Each row is a point on a landscape with many peaks, with its height.
From any point a climber takes the steepest step (rise divided by distance) to one of its 2 nearest points. It stops when none of these is higher. Distance is the straight distance between rows; heights are no part of it.
q974 h=19.7: [117 100 145 116 130 161 102 108 124  76 109 116 134  77 106 112  72 152
  69 116 109  79 139]
q713 h=8.8: [172 113 116 114 151  67 148 113 144 189 137 158 134 143 175  81 137 174
 162 148 143 146 127]
q970 h=28.5: [148 136 122 127 127 113 102 121 192 139 128  74 172 129 168 125 154 108
 177 150 161 138 155]
q375 h=4.6: [148 108 184  94 129 136 173 144 121  71 103 179  68 143 108 105 108 103
 103 181  92 116 141]
q781 h=13.1: [ 86 109  93 139 141 117 121 158 117 135 176 128 117  65  90 138 116 170
 148  92 125 152  86]
q232 h=33.7: [146 154 122 149 123 112 118 137 200 126 143  78 144 137 185 166 158 109
 160 114 150 141 161]
q784 h=42.9: [116 111 194  36 157 124 121 170 173 130 102 170 144 124 111 159 166 101
 127 165 146  96 134]
q945 h=37.2: [139 169 136 151 152  97 219 159 116 189 169 123 106 143 153 157 154 135
 110  84 121 143 134]
q708 h=35.4: [ 94  99  63 130 153 121  99 161 104 181 121 126 150  84  52 113 123 143
 168 145 152 179  82]
q63 h=26.8: [ 88 106 147  90 128  90 135 156 182 127 148 183 116 101 117 145 127 190
 144 117 144 119 112]
q766 h=50.4: [122 164 106 192  94 151 100 109 134 129 135  89 154 140 170 189 157  88
 118 100 110 114 140]
q521 h=3.0: [148 112 168  78 147  93 167 150 131 152  88 174 122 162 117  88 140  93
 149 209 132 119 147]
q143 h=37.9: [ 92 139  71 188 121 175  75  95  60 121 156 101 163 116 100 168 152  91
 136 116  99 162 162]
q540 h=47.5: [165 166 151 133 108 123 143 170 145 137 129  95 121 133 157 144 156  76
 132 132 122 128 143]
q164 h=24.7: [102  85 154  90 160 163 125 135  90 115 108 149 128  95  62  76 100 149
 100 150 139  91 121]
q201 h=12.1: [162 135 180  93  94 145 102 155 126 179 107 149 124  92 129 149 118 129
  92 121 141  87  98]
q685 h=16.6: [ 95 120 134 163 117 167 101 142 117  57 142  73 137  82  87 114 130 114
 105 132 109 119 135]
q147 h=10.8: [145 114 154 106 112 151  96 139 127 155 118 142 117  69 120 152  96 167
  85 103 137  97  98]
q125 h=3.5: [141 124 129 102  95 151 139  88 120  81  86 151 118 175 137  83 100 102
 134 168 132 108 139]
q842 h=18.2: [181 137 141 121 153  85 149 155 191 164 137 113 122 141 185 119 161 124
 161 148 140 151 154]
q802 h=17.7: [128 104 130 141 132 160  93 133  95 105 131  98 127  48  89 130  84 153
  79 115 107 112 119]
q688 h=7.1: [101 124 112 156 100 171  65 141 118 125 128  72 166  90  76 143 148 104
 140 151 149 129 127]
q953 h=20.9: [168 141 120 131 128 126 166 127 135  99 120 113  91 174 153  84 115  86
 157 167 111 147 164]
q675 h=50.0: [110 114 174  53 141 158  98 147 147 137  90 149 152 125 110 130 148  98
 121 154 166  77 134]
q662 h=26.6: [116 150  87 172 138 142 131 107  65 185 183 121 159 112 118 195 147 109
 127  86 111 164 143]
q157 h=5.7: [152 146 105 148 130 121 119 126  29 191 145 129 131 110 104 128 121 119
 137 115 120 161  93]
q322 h=12.7: [128 144  78 168 152 105 122  83 121 170 179 105 157 136 164 172 144 159
 151  75 148 168 141]
q503 h=9.3: [171 149 135 155 161 109 180 159 109 176 144  82 136 136 160  99 166  74
 143 152 113 145 148]
q466 h=15.0: [114 125  68 148 119 151  60  71  72 118 129 131 141 110  91 144  93 138
 138 105 136 180  95]
q58 h=14.5: [116  97 107 105 138  74 131 172 121 217 124 152 146 103 105  92 128 151
 168 140 137 142  96]
q594 h=13.8: [162 151 144 128  91 131 113 150 100 179 128 122 132 108 134 140 133 118
 126 124 138 113 102]
q442 h=8.0: [138 155  87 153 118 115 103 103  91 184 158 138 126 125 140 186 121 171
 130  64 149 162  98]
q987 h=22.0: [155 143 159  99 131  78 154 177 182 152 128 147 117 136 152 140 151 129
 156 146 132 137 140]
q156 h=53.6: [154 146  84 156 145 107 112  60  52 154 160 121 153 153 140 113 115 125
 144 102 125 178 125]
q743 h=56.2: [123 171 119 182  89 143 113 101 168 105  99 123  96 177 187 174 125 155
  83  81 111 109 109]
q866 h=9.6: [108  94 159  81 140 146  94 138 169 127 122 147 131  61 115 161  93 172
  91 102 146  86 123]
q850 h=53.7: [108 170  99 201  99 143 105  89 151 121 128 105 136 168 181 196 142 136
 102  74 114 119 122]
q473 h=55.0: [137 134 117 181 111 158 108  92  74  88 145 119 110 105 134 142  94 145
  53  76  76 108 106]
q390 h=11.3: [ 97 102 101 151 134 168  81 162 105 138 131  91 149  64  44 137 134 131
 140 149 147 154 110]
q169 h=43.5: [163 159 166 143  89 164 121 158 108 111 105  94 117 125 131 119 140  63
  85 147 101 103 122]
q767 h=22.3: [107  85 116  78 162 169 110 110  68 142  98 171 129 113  65  86  90 154
 111 141 157 103  98]
q489 h=31.8: [164 151 122 125  97 101 149  84 133 129 106 173  91 185 178 127 111 181
 131 117 145 129 134]
q649 h=12.0: [163 131 101 155 174 109 165  98 188 128 154 110  91 179 206 121 143 155
 154 119 142 167 167]
q534 h=54.2: [101 106 135 102 146 107 120 179 144 169 106 114 171 129  77  75 150 115
 166 176 160 125 128]
q351 h=24.3: [135 124 176  86 132  91 162 177 178 113 121 176  92 134 125 144 140 127
 139 158 110 134 134]
q198 h=23.2: [109 160 100 175 122 140 140 101  89 176 178 128 134 127 133 216 146 144
  88  53 121 148 129]
q429 h=17.0: [111 127  77 149 144  88 118 110 157 143 174 101 158 121 154 139 139 167
 185  98 153 161 134]
q686 h=3.9: [112 103 144  79 144 116 157 123 106 132  95 178 137 160  96  67 132 115
 148 192 149 102 137]
q821 h=14.8: [ 82 128 100 176 151 144 158 134  60 119 195 110 128  89  88 148 135 122
 121  87  89 151 120]
q454 h=38.7: [176 151 171  84 101 119 118 156 167 163  93 129 144 141 154 138 146  89
 141 162 151 111 139]
q13 h=5.8: [101 114 142 102 123 132 152 129 138  65 122 147 111 133 104  83 114 126
 140 161 122 119 135]
q718 h=8.2: [114 132 165 129 136 138 143 177 179  41 153 106  90  93 130 151 128 123
  99 102  85 129 141]
q814 h=19.2: [136 133 120 124 133  83 133 161 132 186 148 118 146 107 134 115 142 138
 169 130 142 136 115]
q19 h=14.9: [109  95 109 141 150 170  87 155 107 133 124  97 134  29  54 145 101 152
 105 127 135 143 106]
q550 h=51.1: [148 130 139 163 105 172 114 108  73  76 121 102 114 105 120 100  99 114
  61 119  78  98 114]
q659 h=29.6: [156 153 127 139 121 111 196 130 123 106 136 163  40 184 161 128 114 148
 121 118 109 143 148]
q886 h=27.3: [121 100 166 122 147 158 116 192  88 173 100 114 138  79  38  92 130 124
 112 158 137 119  99]
q475 h=36.5: [126 118 146 121 103 191  83  97 113  98  77 114 151 130 108  98 103 103
  76 147 128  74 117]
q835 h=2.8: [ 95  87 128 100 150 113 149 148  84 156  98 167 143 146  63  44 126 135
 144 177 138 119 112]
q40 h=22.7: [115 101 163  92 145 165  98  94 175  62  76 159 129 126 150 145  89 133
  61 125 110  55 145]
q138 h=31.9: [154 155 114 146 150  85 181 131 129 169 161 129 111 151 171 131 149 158
 138  94 137 149 136]
q144 h=18.6: [111 132 114 143 157  83 204 169 141 106 164 138  89 144 142 104 137 129
 155 120 100 152 140]
q827 h=38.6: [ 90 105 136  70 131 125 124  97 168 104 110 187 136 144 134 136 115 152
 153 137 168  94 134]
q447 h=1.7: [103 101 121 117 136  86 167 151  87 131 120 161 122 137  88  42 121 142
 152 160 104 136 109]
q212 h=16.7: [174 135 166  90 110 128 125 154 194 105 102 146  70 192 151 173 118  93
 128 162 107 136 165]
q557 h=14.3: [124 129 106 156 168  67 196 158  81 202 169 129 133 126 139 106 147 134
 139  91  99 154 112]
q327 h=4.9: [ 89  93 151  82 152 111 166 135 141  83 107 180 114 153  88  84 130 115
 145 193 128 114 142]
q139 h=19.5: [136 167 137 137 110 120 144 136 192 103 110 136  45 188 175 181 135 157
 103 104 127 140 158]
q941 h=24.2: [ 96 112 112 115 134  60 150 166 170 145 156 157 124 114 128 114 133 175
 170 119 129 140 118]
q508 h=36.9: [131 113 188  85 131 171 112 150 114 117  91 124 138 102  88 101 121 108
  78 156 133  81 131]
q186 h=41.1: [105 111 162  64 130 127 125 123 199  82 106 175 122 146 133 158 132 123
 137 150 148 106 145]
q819 h=29.8: [127 120 141 101 112  92 166 108 141 111 127 205  90 148 136 124 111 187
 135 132 139 121 123]
q42 h=4.2: [116 114  99 137 101 189  50 111 108 144  96  97 166  96  77 146 116 112
 120 143 157 126 106]
q8 h=12.8: [ 97 119 177  83 132 156 101 175 182  73 111  94 156 108  82 124 153  94
 124 155 136 115 141]
q656 h=53.4: [153 166 103 174  99 143 153  92 111  99 122 118  98 187 179 137 118 107
 106 100 105 126 131]
q921 h=43.7: [124 122 162  90 114 123 127 132 219  67 105 171  84 159 145 182 123 143
 118 134 127 128 152]
q596 h=29.4: [116 122 116 132 112 147 113 115  74 107 132 115 135 117  81  86 110 132
 135 138 129 132 105]
q877 h=22.4: [131 144  95 169  81 151  57  77 123 134  98  96 178 150 158 155 123 111
 141 124 127 121 117]
q741 h=9.4: [125 133 157 154 130 140 131 158 144  72 154  96 102  70 136 157 115 140
  64  80  87 103 135]
q126 h=59.3: [131 134  92 175 170 124 146 103 135 153 180  70 175 122 166 139 174  97
 159 126 130 158 169]
q730 h=40.2: [166 134 183 104  94 161 123 142 105 124  94 135 117 116 118 106 118  99
  75 151 113  88 115]
q931 h=40.6: [161 136  93 161 181 104 168  68  68 171 178 115 153 155 161  97 140 120
 134 108 117 174 136]
q416 h=13.2: [186 144 138 146 176 100 186 157 155 187 152 102 115 145 188 115 166 101
 139 135 124 154 153]
q420 h=24.1: [110  91 162  91 144  48 168 189 158 166 106 182 125 127 117 100 153 125
 152 172 109 131 125]
q611 h=18.5: [149 124 147 100 119 113 141 149  78 190 106 150 135 127  99  75 123 125
 144 163 138 117 100]
q543 h=28.2: [124 162 125 143 118 106 161 143 135 141 161 139  91 135 153 158 142 177
 119  76 138 133 120]
q902 h=4.1: [151 126 147 110 103 139 170 111 103  75 105 171  79 161 126  82 100 111
 122 170 104 117 134]
q316 h=49.1: [121 156 138 161  87 150  83 137 203  86 113  93 134 135 166 181 140 102
 107 105 109 104 122]
q478 h=4.0: [162 150 104 147 105 137  95  96  40 169 137 143 121 123 122 148 105 127
 108  91 118 148  87]
q415 h=2.2: [145 114 130  95 120 119 151  88 170  86  93 176  96 190 156 124 100 119
 156 179 138 127 167]
q397 h=37.4: [120 159 144 160 144 110 172 189 127 180 176  90 144  99 137 169 177  90
 137 103 118 137 137]
q749 h=48.9: [144 159  90 172 127 124 166  79 100 115 156 112 128 175 171 140 129 122
 125  88 115 150 142]
q774 h=26.5: [127 133 101 156 122 137 115 113 109 103 127  70 167 151 107  79 146 101
 167 167 144 145 150]
q858 h=29.3: [142 145  82 189 142 139 108  35  83 137 150  99 179 170 177 150 143  97
 131 101 108 163 166]
q964 h=41.9: [103 126 125 136  93 178  86 108 134  78  92  85 167 145  97  98 127  94
 130 157 149 108 136]
q448 h=18.3: [111 130  76 135 126  95 130  81 112 104 164 140 131 149 133 108 106 179
 169  90 135 160 112]
q294 h=2.9: [115 108 142  84 118 151 132  84 160  60  80 177 111 180 144 122 104 104
 129 165 138  94 151]
q421 h=16.8: [109 130  76 142 108 121  87  60  92 105 142 142 134 141 125 134  85 169
 152  82 137 166  96]
q323 h=36.0: [109 116 121  90 108 130 116 100 136 121 115 152 147 134 119 109 107 143
 157 136 158 111 119]
q230 h=7.2: [158 145 102 169 172 128 185  95 164 142 164  89 121 170 195 143 151 116
 130 106 136 162 171]
q892 h=69.7: [128 120  67 148 170  89 119  85  65 148 166 115 154 141 117  75 122 136
 165 124 125 186 119]
q704 h=48.3: [165 155 145 129  85 132 142 125 121 116 116 147  95 152 160 129 119 130
 105 115 118 111 116]
q733 h=47.1: [ 72  91 104 145 146 119 123 172  98 128 133 109 146 106  41  67 133 143
 153 146 126 151 101]
q533 h=13.5: [169 119 108 125 149  86 113 117 149 202 147 117 162 121 169 106 144 158
 170 135 161 149 122]
q629 h=2.4: [116 176 112 179 122 133 160 115 155 156 157  93 134 152 170 212 164 125
  96  73 133 133 155]
q526 h=19.8: [164 162 169 150 114 141 170 160 105 114 140 136  67 120 153 145 128 129
  64  91  92 109 115]
q799 h=29.1: [170 151 102 160 165 102 167  75 103 189 169 114 136 161 181 133 149 152
 120  89 137 164 138]
q422 h=28.8: [ 93 128  83 170 138 136 114 129  71 124 165  90 153 105  84 121 142 117
 160 127 121 161 126]
q973 h=25.5: [149 143  99 161  97 123  70  84 156 163 113  96 174 149 190 166 132 140
 153 108 157 133 127]
q321 h=34.3: [167 150 119 140 103 132 120 106 160 118 101  91 136 166 180 119 129  88
 151 148 136 130 151]
q404 h=18.7: [ 98 143 112 179  99 164 105 124 109  71 144  71 146 114 115 134 149  86
 125 129 107 123 140]
q772 h=19.1: [118 131  72 160 140 139  91 144  73 179 150 115 143  71  83 168 142 122
 154 121 132 181 105]
q871 h=26.9: [153 161 116 152 151 121 210 137 144 134 154 121  65 185 172 147 129 123
 115 102 117 154 166]
q436 h=37.7: [145 148 133 127  86 156 106 113 141  97  81  94 147 161 138 103 127  72
 131 167 136 109 138]
q102 h=17.3: [113 138 154 116 115 141  99 175 165 110 116  70 170 119  90 117 164  80
 150 168 150 126 140]
q287 h=16.9: [109 129 127 148 148  77 197 178  99 148 162 145 100 123 127  99 141 138
 144 100  92 143 109]
q297 h=6.3: [132  83 196  62 168 124 153 141 169  55 110 186  82 134 108 176 119 117
  85 172  97 118 152]
q112 h=58.7: [136 124 122 140  97 150 112  93  92  92 133 142 108 114 128 120  88 164
  90  93 108 114  98]
q985 h=21.9: [120 159 114 184 104 152 120 112 103 137 160 117 122 121 148 197 140 134
  76  64 104 117 115]
q344 h=19.0: [172 145 174 101 131 110 159 195 174 116 129 139  59 168 143 164 139  94
 133 147  91 152 155]
q211 h=26.2: [ 94  83 175  76 157  62 170 172 172 122 117 204 111 126 106 138 144 135
 136 170 111 125 125]
q361 h=57.2: [ 59  70 114 109 158 124 126 168 121 128 126 146 134  88  46  73 113 162
 142 141 128 130  97]
q882 h=26.4: [141 114 169 117 122 136 140 118 147  54 115 155  88 104 138 129  79 165
  57 114  90  91 144]
q245 h=37.6: [109 143 120 132 104 116 113 136 183 101 142 102 143 121 146 147 137 127
 163 113 145 129 134]
q977 h=40.9: [ 90 120 142 111 114 126 108 155 180  98 152 119 132  81 116 146 127 155
 142 107 140 120 117]
q481 h=10.9: [115 119  94 151 152  82 153 159  60 192 154 126 132 114 101  89 134 132
 153 113 105 161  93]
q284 h=20.5: [120 118  77 126 129 103 116  67 126 104 142 117 160 150 138  85 106 156
 186 129 146 161 130]
q889 h=43.0: [112 147  84 170 150 124 185  98  93 108 181  97 141 148 140 126 139 102
 142 103 107 158 151]
q430 h=29.2: [ 84  83 151  88 143  89 147 163 142 143 133 192 119  94  95 110 122 169
 139 139 124 114 103]
q252 h=30.8: [167 141 146 117 104  98 177 112 125 122 112 199  62 174 154 125 113 167
 122 146 127 127 136]
q432 h=26.1: [118 135 155 116 111 109 138 149 166 115 146 163  88 110 139 159 127 198
 110  93 134 119 114]
q180 h=7.3: [112  96 181  77 144 135 133 134 190  43 116 161 103 111 121 154 110 142
  91 136 106 105 154]
q55 h=49.8: [ 91 113 133 103 130 169 101 129 145  99  98 102 177 154  71  86 140 102
 148 171 179 105 144]
q617 h=32.1: [ 98 142 108 170 148 124 154 160  90 185 192 107 146  86 111 176 157 112
 138  90 113 149 125]
q266 h=21.0: [148 161 161 119 133 105 168 184 184 115 138 143  37 171 154 185 149 141
 111 114 110 151 158]
q210 h=25.7: [112 115  72 163 156 125  96 160  71 184 135 100 157  93  56 122 149 120
 165 152 138 187 110]
q277 h=46.5: [111 132 143 145  97 154  82 121 190  78 117 112 128 109 149 165 113 143
  89  93 112  94 117]
q531 h=47.2: [145 155 140 177  97 167 120 130 104  91 132  95 114 116 144 142 134  84
  69 112  79  97 120]
q80 h=23.3: [153 142  86 173 126 127  83  66 105 159 142  90 178 146 179 152 142 117
 154 109 137 156 147]
q813 h=42.0: [ 84 113 150  95 138 103 118 196 171 139 131 112 158  96  84 111 154 121
 163 152 138 130 120]
q32 h=23.1: [113 126  82 152 129 119 113  88 140  90 144  78 169 141 142  97 132 124
 186 139 143 153 150]
q122 h=51.5: [ 94  86 107  88 166 203  67 120 116 135  86 129 149  92  68 125 102 135
 109 132 186  98 113]
q558 h=35.3: [ 91  73 188  52 208 122 120 148 134 100 111 179 129  85 103 149 130 141
  91 147 139  70 153]
q393 h=31.7: [170 168 125 166  73 141  85 108 111 174 105 113 145 146 169 167 137 103
 103 112 122  99 105]
q75 h=23.0: [154 113 103 125 153  99 164 102 139 104 123 130 116 168 155  52 121 122
 172 182 122 154 158]
q909 h=27.5: [125 100 164 101 121 133 158  99 139  54 112 195  77 134 130 123  88 162
  87 139 110 100 137]
q452 h=44.5: [108  98 132  67 146 189  71 115 107 157  81 154 149 119 104 125 113 120
 113 137 188  70 114]
q567 h=41.3: [144 127  93 179 177 142 142  50 106 156 181  87 183 143 171 138 166 100
 136 115 118 177 172]
q221 h=11.4: [ 87 126 105 160 136 132 133 143 115 115 192 122 108  76 115 169 124 176
 117  60 117 143 106]
q194 h=46.4: [ 76  80  82  94 154 113 114 159 128 169 124 159 136  84  66 104 105 168
 160 135 150 146  81]
q626 h=7.4: [105 131 143 125 125 138 146 159 179  33 145 113  91 126 125 123 127 104
 137 132  98 139 144]
q529 h=33.6: [151 133 116 112  95 116 129  81 131 122 109 154 131 165 158 108 103 149
 151 128 147 121 127]
q187 h=11.9: [130 128  62 140 142 132  74  99  57 158 122 134 144 105  65 125 106 129
 154 135 147 197  93]
q525 h=33.1: [122 141  99 171 111 149 110 106  50 114 150 100 139 124 105 122 131 106
 130 119 110 144 121]
q109 h=20.3: [129 109 139  82 121 134 132 116  80 157 109 176 128 126  97  85 101 147
 129 148 142 105  97]
q145 h=8.1: [145 129 101 118 123 109 117 135  77 194 142 155 121 101 106 129 104 161
 144 107 139 155  74]
q468 h=43.9: [ 88 118 123 136  99 151  68 126 186  97 138 104 144  83 131 174 117 154
 126  94 141 112 113]
q56 h=37.5: [148 119 141  85 141 125 123 124 142 161  90 119 171 159 121  73 143  99
 159 195 173 115 152]
q950 h=1.0: [116 102 118 132 152  68 191 166 117 121 119 144 108 152 114  39 138 115
 161 175  92 151 139]
q346 h=26.7: [122 113 162 114 127 144 143 148  86 111 122 136 114  98  86  77 112 137
 109 143 113 111 107]
q934 h=18.1: [150 162 109 154 115 116 150 100 176 111 112 125  75 200 197 153 124 157
 129 105 138 145 160]
q368 h=23.5: [111 107 184 108 146  73 177 210 140 139 115 166  95 113 104  99 153 115
 137 148  80 134 114]
q200 h=62.3: [141 132 117 132  79 152  88  81 107 125 106 142 134 138 142 130  92 146
 106 101 128 106  91]
q57 h=21.3: [113  90 164  79 151 155 118 104 130  81  98 163 126 100 118 121  89 146
  75 132 128  66 148]
q590 h=6.2: [182 124 142  90 132  91 145 105 154 174 105 165 138 159 170  99 130 138
 160 172 157 123 147]
q776 h=10.7: [130 112 121  84 122 108 120 148 121 204 123 177 130 100 106 129 108 169
 150 127 156 126  85]
q504 h=67.6: [131 113 111  99 101 170  70  83 110 160  91 152 146 117 118 142  84 145
 114 113 159 107  85]
q241 h=20.4: [124 144 107 169  82 160  87  95 111  93 116  91 152 140 138 131 128  94
 124 127 113 116 121]
q542 h=44.6: [113 149  89 182 115 149  98 108  98 143 159  83 170 118 139 176 163  90
 145 113 119 140 159]
q568 h=46.1: [142 139 153 114 100 132 140 130 171  81 111 158  82 149 153 144 116 135
 110 126 117 119 135]
q181 h=23.7: [110 128  88 142 132 106 113 141 114 154 157  98 154 105 107 117 136 134
 175 128 141 149 116]
q39 h=31.4: [150 127 122 133 137 119 128 131 114 146 111  86 166 151 106  52 146 103
 164 186 154 140 143]
q592 h=20.6: [134 133 127 129 161  75 183 174 192 111 156 137  69 161 156 137 140 135
 161 134 108 162 165]
q107 h=6.4: [158 147 132 167 138 123 144 159  74 170 132  70 160 131 115  85 171  75
 145 168 128 142 142]
q709 h=22.5: [114 128 127 113 135 116 108 149 184 123 124  74 179 130 115  96 157 101
 181 171 160 138 155]
q895 h=3.1: [159 142 107 173 159 128 139 114  44 190 158  80 170 130 127 109 167  80
 141 147 116 161 153]
q250 h=28.6: [159 140 116 135  99 118  98  74 176 143  93 118 155 173 203 139 119 152
 154 120 161 130 138]
q942 h=58.9: [130 147 115 156  76 144  90  79 153 111  92 133 137 172 174 150 103 143
 115 100 124 105 100]
q314 h=34.9: [133 103 202  76 145 129 124 181 127 162 113 154 121  59  97 134 116 147
  93 131 121  90 113]
q838 h=4.3: [164 100 145  87 159  73 169 129 168 152 105 181 112 166 150 102 135 113
 162 205 136 136 157]
q324 h=6.6: [113 137 123 139 104 141 139 125 136  56 137 111 112 133 129 105 122 113
 138 127 113 128 133]
q10 h=23.4: [155 160 134 133 150  98 176 163 186 138 146 121  71 171 175 162 147 131
 134 113 129 158 168]
q286 h=8.4: [102 101 171  88 133 130 108 130 200  69 128 154 119  89 131 164 106 182
  88 101 129  94 143]
q223 h=34.7: [173 167 153 128  79 128 100 136 161 164 102 114 139 142 174 160 142 105
 119 123 142 104 123]
q219 h=26.3: [156 109 100 130 157 102 134  95 122 133 129 101 157 152 145  41 139 127
 173 175 139 157 142]
q299 h=38.4: [119 101 205  55 157 128 132 165 150 119 108 174 125  95 106 143 135 127
  95 153 126  91 131]
q711 h=29.5: [140 146 135 157  78 158  68 124 145 143 112 110 142 107 149 175 125 122
  92 104 122  92  96]
q860 h=32.2: [135 119 166 104 120 165 115 162  84 157  92 118 147 120  63  82 129 106
 111 168 151 103 111]
q373 h=25.1: [132 122 180 109 127 115 171 178 107 120 113 150  99 116 100  82 136 110
 127 162  96 120 116]
q553 h=15.8: [153 137  92 155 138 111 140  68 170 104 130 115 118 184 207 122 124 163
 158 110 145 161 156]
q680 h=42.5: [147 165 155 142 132 107 181 186 127 156 155 118 103 123 149 146 155 105
 127 108 114 131 127]
q485 h=53.2: [132 157 151 145  95 150 106 159 158 100 134  86 131 112 145 161 153  83
 110 122 112 111 130]
q353 h=3.8: [155 171 108 179 131 133 153  98 161 157 136  86 127 179 203 182 156 116
 107  91 136 139 162]
q522 h=9.7: [139 161  91 163 110 113 108  80 116 157 141 118 136 160 174 170 129 170
 128  69 147 147 121]
q61 h=16.1: [165 143 126 127 110 118 123 129  81 178 123 110 150 129 127  97 133 110
 149 150 141 129 116]
q511 h=27.1: [123 128 144 121  90 177  49 119 169 137  86 106 168 105 133 161 119 105
  96 125 136  76 106]
q426 h=32.0: [120  99 186  90 141  99 147 176 132 164 131 188 101  74 105 131 117 178
 111 121 116 104  98]
q340 h=28.4: [113  97 144  85 127 125 162  87 116  82 115 209 100 145 119 103  98 157
 126 158 131  98 124]
q247 h=10.3: [100 126 124 165 118 142 107 128 145  85 168 108 111  76 136 172 115 174
  87  63 112 114 119]
q716 h=31.3: [179 140 125 129 101 127 121  84 179 122  78 135 120 195 200 127 109 122
 145 145 141 128 152]
q603 h=20.7: [139 170 138 169 105 145 152 134 123 119 146 123  83 139 163 173 138 139
  61  70 107 109 118]
q262 h=5.3: [117  83 200  68 175 133 165 150 131  66  97 183  91 130  89 123 127 102
  93 190  99 105 147]
q805 h=16.5: [109 150 128 176 132 158 182 130  54 114 178 108 121 109 114 147 142  93
  93  92  82 132 128]
q293 h=1.2: [117 171 130 162 135 122 177 162 170 135 172  94 116 135 159 191 165 108
 117  84 127 140 155]
q991 h=40.0: [111 111 148  80 127 188  87  98 114 114  70 146 152 150 117 103 121  98
 104 150 164  61 126]
q804 h=59.9: [101  91  88  92 139 189  69  80 102 127  92 142 146 102  81 126  77 150
 120 118 168 127  93]
q981 h=18.4: [147 154 152 162 117 143 176 150  57 141 162 120  97 104 129 141 133 112
  82  91  90 117 105]
q648 h=41.2: [ 97 106 105 112 136 139 102 140 125 145 112 105 176 134  61  80 133 125
 167 167 176 131 126]
q875 h=43.3: [142 128 161  60 125 126 122 130 153 156  84 154 156 154 136 118 142  94
 147 176 169  96 146]
q100 h=50.6: [178 158 119 147  83 134 137  88  84 121 106 140 111 178 166 107 108 116
 113 123 112 121 115]
q845 h=37.3: [ 99 146  87 181 133 152 145  91  55 109 176 100 159 133 108 143 148  88
 128 107  93 154 156]
q402 h=36.1: [ 78 101 136  90 139 138 100 168 169 136 135 125 146  70  83 133 125 146
 148 132 155 118 109]
q894 h=8.3: [136 120  88 110 119 162  70  89  67 164  93 133 157 124  71 116  96 123
 137 143 168 153  89]
q737 h=20.8: [104 113  77 139 159  60 157 131 159 131 175 130 134 132 150  96 135 175
 181 107 131 161 133]
q512 h=9.5: [115 111 182  92 139 159 104 157 172  50 107  97 140  89  99 126 122 107
  78 142 104 102 152]
q333 h=15.5: [113 120  78 150 136 141  93 127  84 146 158 134 121  64  89 167 109 157
 133  90 126 171  84]
q207 h=24.4: [124 113 165  99 122 168  72 117 176 102  84 127 148 102 139 149 101 125
  65 117 117  60 125]

Call two points neighbours if one is among the 2 nearest of the other. Go from one point of each pair to the other, from neighbour to neighbour, staying as high as possible. Name the lowest point that can't be avoided.
q55 and q675 | q432
q211 and q656 | q368
q504 and q656 | q845
q485 and q534 | q402
q55 and q504 | q475
q892 and q485 | q799
q534 and q55 | q648

For each start below, name the point where the climber stops.
q902 | q346
q522 | q675
q447 | q361
q882 | q656
q871 | q656
q521 | q656
q688 | q875
q157 | q656
